Points, in no order, along strands that fork, close into loops and pass close to each other.
In the rows, zero is written as 128.
Points whose rows are less than 134 apart are linked; no others are. Some points are linked to none.
j483: [121  79 121 135 122 140 139 164 153 117 163  48 126 188  88  92  96  89
 161  90  73 103 127 142 157]
j957: [163 133 135 146  98  91 209 147 106 154 116 117 136  91 121 154 161 152
 116 170 138 146 135 106 147]
j23: [120 106  94 102 115 157  80 117 139 108 181 172  86 154 109  93 143  95
 137 153 158 126  92 124 160]
j78: [145 138 147 166 198 119 136  72 109 146 111 151 156 124 186 137  91 158
 136 151 154 136  69  95 135]
j28: [174 137 129 122 100 127 144 126 142 143 185 124 114 154  78  85 119 106
 124 136  93 129 138 178 175]
j295: [101 104 128 133 180 140 142 156 146 130  77 101 108 124 169 137  98 115
 143 116 133 166 117 140 109]
j910: [120  81 126 103 113 113 126 166 138  98 114  85 202 124 150 150 146 107
 167 157 131 145 171 152 122]
j211: [178 129 133 157  82  83  95  69 121 186 146 182 149 122 170 162 136 129
 133 120 144 165 110 105 135]
j566: [117 150 107 110 131 168 155 123 162 109 148 140  99 166 154  68  87 139
 140  82 131 157  99 187 143]
j713: [136 105 120 111 109 109 140 129 117 120 122 116 181 177 175 159 124 153
 167 165 166 147 165 162 101]
j358: [ 81 167 153 162  65 146 176 102 145 144 128 176 131 105 149 152 159 145
 138  78 158 141 125 109  88]
j661: [132 135 119 120 127 168 122 114 147 110 129  93 138 155 113 158 114 133
 126 134  81 173 163  98 121]
j627: [134 183 181 175  83  90 156 168 111 131  80 119 170  48 171 174 112 170
 149  81 143 178 161 102 124]
j220: [ 98  80 103 135 107 167 145 138 137 193 148 132  93 167 124 117  93 109
 138 104 110 134 117 126 139]
j606: [145 127 135 116  79 129 130 142 179 177 162 115 114 144 133 132  89 151
 153 199  97 175 129 113 138]
j745: [107 122 149 140  73 166 152 116 191 132 143 140 174 107 115 177 150 163
 120 169 114 109 133 140 135]
j445: [150 120 107 114  75 131 127 146 130 167 164 119 127 113  75  99 172  79
 115 127  81 177 128 166 180]
j610: [172  90 119 112 139 132  52 141 106 130 141 165 110 204 127 118 113 113
  80 109 123  61  67 139 157]
j725: [ 86 160 157 160 147 135 134 106 150 129  84 129  65  69 165 141 145 154
 170 128 151 129 129 100  80]
j177: [ 92 197 192 197 136  87 130  78 131 127  91  95  91  26 171 154 143 153
 177 126 143 155 131  89 119]
j509: [137 108 141 127 139 103 132 186 197 138 170 152  91 105 125 134  83 127
 121 134 116 113 109  84 109]
j886: [162  94 115 127  71 113  72 102 135 136 155 183 195 110 155 156 153 118
 118 105 126 147 120 117 150]
j264: [147 126 117  87 152 130  97 144 132  96 141 108  95 212 131  80 102 107
 115 137 138 156  66  90 137]
j510: [143  98 138 134 141  91  88 118 104 152 156 107 180 194 141  96  92  73
 123  51 134  81 120 152 131]
j896: [112  78  97  96 111 154  92 184 136  98 147 106 174 133  98 123 160  64
 152 165 104 117 128 148 113]
j787: [130 129 167 112  67 125 113 145 169 118 164 161 178 150 103 151 161 135
  96 160 124  99 127 147 105]
j364: [133 123 127 130 174 129 115 159 160  97  79  75 136 100 144 139 103 112
 131 107  81 167 165 173 146]
j413: [106 125  94 124 167 133 121 111 125 113 155 140  91 120 118 139  72 127
 171  93 147 153 176  91 112]
j64: [155 154 130 148 100 148 173 125 188 125 142 173  84 129 163 115  90 161
 114  96 134 172 106 134 150]
j614: [ 80  76 130 146 116 173 152 125 148 176 154 122 165 142  95 148  91 119
 149 135  96  87 153 150 141]
j347: [137 152 128 101  93 119 140 128 100 137 133 117 177 176 135 125 126 113
 145 147 125 187 160 183  96]
j137: [113 112 116 114 163 111 132 160 142 103 109 126 104 138 143  78 104 162
 145 112 150 184 117 154 125]
j205: [126 126 109 102 121 125 159 162 110 163 141 125 103 125 117 110 164  92
 117 165 124 210 115 135 151]
j67: [122 110 151 125  85 119 140 120 141 102 160 166 132 165  72 167 150 141
 112 136 158  90 131  85 131]
j537: [163 107 157 139  67 102 160 102 179 132 165 136 110 146  88 164 139 136
 107 113 117 125 150 107 148]
j266: [117 139  84 127  78 140 151 134 149 129 135 112 140  81 168 135 118 156
 157  98 126 178 153 123 146]
j426: [132  78 115 153 161 123 135 130 107 148 105 152 174  89 140 206 108 153
 149 156 141 138 161 121 125]
j548: [129 100 126  78  48 101  87 167 128 136 150 118 125 179 103  99 181  94
 111 142 123  98  96 119 129]
j87: [155 136 173 166 132  84 199 109 119 133  87 122 121 102 135 190 147 131
 150 170 154 154 164 133 117]
j905: [123 142 145 134 155 130 135 149 127 135 132 177  66 137 117 120 104 148
 103 142 149 114  87  86 109]
j690: [135 142 128 141 182 109  95  63  77 113  98 156  72 152 116 126 118 169
 140 136 181 115  69  29 140]
j502: [ 71 128 139 134 107 197 158 143 163 163 152 148 159 111 117 144  93 151
 142 160  99 139 162 180 127]
j316: [128 121  85  94 106 141 111 115 102 116 194 127 143 185 108  72 134  51
 139 112 152 103 107 140 166]
j73: [104 139 117 121 230 176  92 116 120 137 126  90 158 105 120  81 103  90
 131 128  86 131 107 149 159]
j22: [160 140 140 101  83 148 149 128 158 157 173 150 100 195  95 122 100 128
 110 184 112 153 124 149 129]
j770: [168 144 125 132 116 106 140 112 106 103  92 117 142 133 155 125 174 113
 103  98 133 172  88 100 137]
j194: [133 126 108 116 130 157  91 158 151  79 142  75 169 117 135  67 152 117
 142 134  70  93 100 198 153]
j753: [144 145 139 106 118  92 108 169 152 114 122 151  74 112  95 116 152 109
 123 140 127 206 128  94 131]
j263: [102 165 151 182 112 140 161 147 174 144 106  92  97  34 161 184 112 148
 124  73  97 134 168  91 156]
j852: [150 146 136 106 178 135 107  95  73 102  79 129 156 179  93 132 120 158
 119 154 141 117 148 133 105]
j632: [106 115 139 120 121 142  64  99  95 157 124 128 170 201 104  93 127  95
 112  80 102 114  99 186 132]
j992: [128 117 125 121 117 103 123 133 169 144 160 130  57 115 136 160 104 130
 167 127 150 126 158  62  81]
j207: [123  93  73  99 128 161 157 151 101  80 138 123 177 136  84 105 134 140
 135 115 132 136 150 134 152]
j62: [102 127 150 145 164 120 136  85 137 143 106  88 134 126 182 120 159  92
 110 117 146  87  86 100 115]
j82: [145 118  73  98 191 195 108 113  54 121 122 130 123 220  90  96 118 101
 115 146 140  36  98 156 146]
j419: [149 181 130 127 122 124 135 137 118 118 129 131 136  90 192 141 152 120
 126 161 126 117 143 124  66]
j209: [138 118 159 132  77 102 109 134 164 144 121 175 124 172 167 156 117 172
 138 131 155 124 105 129  81]
j512: [129 104 129 103  61 110 107 174 181 111 162  92 145 154 119  68 152 107
 138 124 100  83 101 187 145]
j138: [124 150 155 141  89 116 110 126 152 164 114  89 127 106 136 170 122 148
 135 158  73 188 142  88 123]
j955: [173 131 128 152 135 109 125  69 101 134 143 164 147 154 150 149 101 165
 128 147 146 141 113 106 138]
j278: [ 95 118 172 147 116  77 100 139 141 208 122  97 117  96 161 112 113 141
 138 120  97 125 142 144 110]
j515: [172 101 123 141 108 160 124  87 144  96 113 142 182 100 179 183 161 118
 129 115 111 161 125 147 157]
j270: [110 194 170 143 157 135 137 145 121 131  92 119 143  72 107 150 100 180
 101 133  83 156 182 177 111]
j756: [144  88 108 109 177 162  91 137 134 110 140  93 106 202  87  87  83  96
 143 124  86 112  96 130 157]
j742: [138 147 130 151 158 137 119 165 132 147 111 103 151  52 147 145  83 135
 106 123  64 148 154 145 129]
j216: [131 183 114 117 135 170 164 146 138  89 136 120 121  79  98 134  98 182
 111 153  89 110 181 176 131]
j217: [136 161 103 122  72 142 147 144 144 132 121 107 139  63 160 167 152 115
 131 130 122 133 165 144 106]
j56: [ 97 154 142 160 112 103 177 113 176 105 141 130  92  53 131 136 160 105
 133  80 153 155 129  96 152]
j715: [137 138 149 130 172 104 176 147 134 130 151 155  65 111 139  94 106 144
 111 168 153  82 120 149  96]
j902: [123 131 119 151 146  79 171 144  89 161 118 137 114  97 114 126 140 109
  94  49 145 146 146 108 121]
j916: [119 154 126 153  89 127 195 126 160 119 130  77 127  67 169 158 122 126
 144  75 141 155 163  78 179]
j574: [135 135 143 152 163 167 157  97 123 113  79 140 150  90 126 193 155  97
 112 127 116 149 151 161 153]
j759: [162  97 120 121 143  87 128 156 135  88 154 155 160  98 115 133 113 167
 137 169 154  94 142 114 137]
j511: [ 79 163 150 143 142 146 145 106 119 145  92 167  50 121 143 100 130 188
 134 128 160  95  99 106  65]
j778: [ 97 136 122  93 104  96  77 153  50 111 149 165 129 180  80 113 152  86
 114 145 194 109 135 104 125]
j540: [144 172 131 154 102  78 159 157  99 148 114 159 142  54 128 159 118 160
 129  49 135 161 185 115 117]
j60: [165 163 117 107 145 142  63 115 112  95 145 164 127 119 101 116 158  93
  89 181 115 121 126 119 125]
j162: [125  95 130 107 145 147  51 160 117  93 138 148 155 141  70 122 144  98
 113 163 104 104 131 144 122]
j133: [126 135  94 101 152 177  66  87  89  89 136 170 131 133 103  99 157 110
 103 146 137 135  88 119 170]
j297: [126 137 131 120 232 158 102  82  94 123 120 101 131 115 137 109 111 100
 107 155 117 123  98  78 128]
j535: [132 135 148  90 152 121  83 126 113  61 120 138 162 175  68 105 154 132
 111 136 148  90 133 180 122]
j305: [137  89 123 114  88 116 142 158 185 117 147  71 111 192 140 113 112 121
 137 101  97 100 121 143 116]
j818: [130 156 151 115 135 115 100  96  77 150 126 113 146 195 132 110 102 137
 132 149 115 131 154 147  79]
j179: [139 154 146 117 223 120 114  45  96 123  79  92 118 143  99 123 118 160
 125 151 153 117 113  43 133]
j812: [129 227 201 195 111  95 178 137 106 135  63  96  93  35 184 164 127 161
 170  94 129 176 140  99 125]
j114: [133 145  85 106 115 181 179 135 120  88 139 104 144 115  74 113 142 136
 118 111  81 114 172 176 143]
j804: [ 79 130 136 134  66 139 150 101 171 140 153 138 122 122 149 108 157 142
 128  81 140  86 122 147 117]
j334: [113  99  83 102 139 170 117 116  62 138 137 129 121 187  48  93 140 118
 108 137 107  69 120 154 160]
j343: [177 158  95 123 155 140 153 154  96 127 119 130 103 115 155 137 141 125
  92 139  99  96 131  94  75]
j882: [ 65  92 169 157 144 114 149 146 170 147  78 119 110 102 129 167 146 106
 120  84 133 146 119 124 117]
j488: [111 120 108 114 138 142  97 102 139 134 146 121 115 131  81 117  73 140
 153 135  94 167 160 123 147]
j26: [ 80 121 148 163 110 108 148 137 168 173 107 149 109  53 128 174 157  96
 145  87 141 198 118  90 129]
j462: [111 113 151 149 146  59 141 178 100 183 111 119 132 104 139 106 124 143
 104 117 130 122 116 126 118]
j7: [107 123 143 157 134 101  96  92 123 153 111 194 151 108 186 133 151 116
 149 160 202 132  97 145 105]
j996: [ 89 142 166 166 109 103  89  98 148 179  96 141 133 102 206 134 137 150
 142 120 139 146 111 148 114]
j597: [141  92  97  81 115  88  99 185  67 104 114 123 120 208  77 120 153 116
 124 136 182 117 133 116 132]
j196: [104 122 132 140  99 148 145  72 153 127 142  70 153 126 187 121 148  96
 131 118 110  71 130 144 129]
j767: [172 115 118 102  94  68 147 149 107 157 136 161 124  96 107 150 166 143
 149 180 191 161 151 114 138]
j399: [122  84  74 127 137 148 121 144  75 175 123 119  83 186 107 106  99 134
 108  79 118 128 109  99 128]
j755: [ 98 181 112 125 151 146 148 150 160  95 124 122 118  72 151  94 101 157
 140  98 122 192 157 130 120]
j362: [133 148 123 117 164 143 118 114  80 139 156 138 124 130  61  71 121 162
  94 168  95  80 149 146 144]
j281: [ 95 152 109 114 130 196  71  96  94 156 114 134 156 177 127  84 148 102
  94 133 107 122  83 168 101]
j968: [133 141 127 122 132 155 113 114 153  95 127  46 176 129 168 122 125 124
 138 160  81  71 141 186 115]
j33: [131 100 122  86 131  95 134 155 109 100 130 182 120 139 122 134 142 157
 144 201 200 126 119  97 135]
j241: [136 142 114 120 141 113 166 127 107 142 189 146  95 116  96  82 110 138
 104 134 132  86 151 155 128]
j429: [142  70 109 118 166 123 124 146 130  73 113 127 123 124 111 130 138 150
 115 149 149  46 131 138 137]
j635: [172 104  90  77  86  98 111 215 105 114 153 135  96 174 127 105 135 127
 119 154 139 100 110 102  96]
j639: [142 103 155 170 191 101 144  92  95 133  45 144 137 123 143 195 127 146
 169 140 176 146 148 121 111]
j833: [125 149 108 105 185 178  75 122 135  96 111  84 158 101 122  58 107 124
 132 102  71 112 115 221 148]
j850: [144 133 113 114 117 102 140 119  99 106 161 102 139 197 145  80 119  85
 118  85 164  77 102 114 115]
j214: [108 108 123 131 191 141 104 107 122  80 109 124 110  95 107 167 168 122
 110 157 134  60 161 131 104]
j471: [124 140 184 176  75 101 184  82 160 151 111 138  93 146 116 160 154 155
 118  79 145 134 130  90 123]
j843: [102 130 130 154 160 146 150  95 130  66  68 133 138  75 127 207 169 130
 128 117 159 109 167 123 115]
j909: [134 119 121 139 190 145 145 121 113 126 100 157 158 131 184 133 143 111
 113 112 176 110  58  82 125]
j3: [163  74  63 117 145 136 126 140  95 143 143 146  77 162 133 106 124 122
 107 100 131  74  83 103 166]

A piece is all that can be reached along the links. How many separate loops has the piece of each point below (a circle has one, a figure eight two, a Y none), and how many tips (points with one link)?
j759 | loops 0, tips 5
j818 | loops 1, tips 1
j540 | loops 1, tips 3
j566 | loops 1, tips 4

How many points has the smallest loop of links through each point below? Write none if it is on no loop.
j606 | 12
j896 | 8
j205 | none
j56 | 8
j767 | none

Name the points in between on the shortest way along the links from the first point to the second, in order.
j843 / j804 | j574 > j515 > j886 > j211 > j955 > j78 > j909 > j62 > j196
j957 / j778 | j767 > j33 > j759 > j429 > j214 > j843 > j574 > j515 > j886 > j211 > j955 > j78 > j909 > j62 > j196 > j968 > j194 > j512 > j548 > j635 > j597
j902 / j488 | j540 > j627 > j812 > j177 > j725 > j511 > j905 > j509 > j992 > j413
j358 / j3 | j471 > j537 > j67 > j787 > j745 > j502 > j614 > j220 > j399
j217 / j207 | j266 > j755 > j137 > j295 > j364 > j742 > j270 > j216 > j114
j690 / j909 | j179 > j297 > j73 > j833 > j194 > j968 > j196 > j62
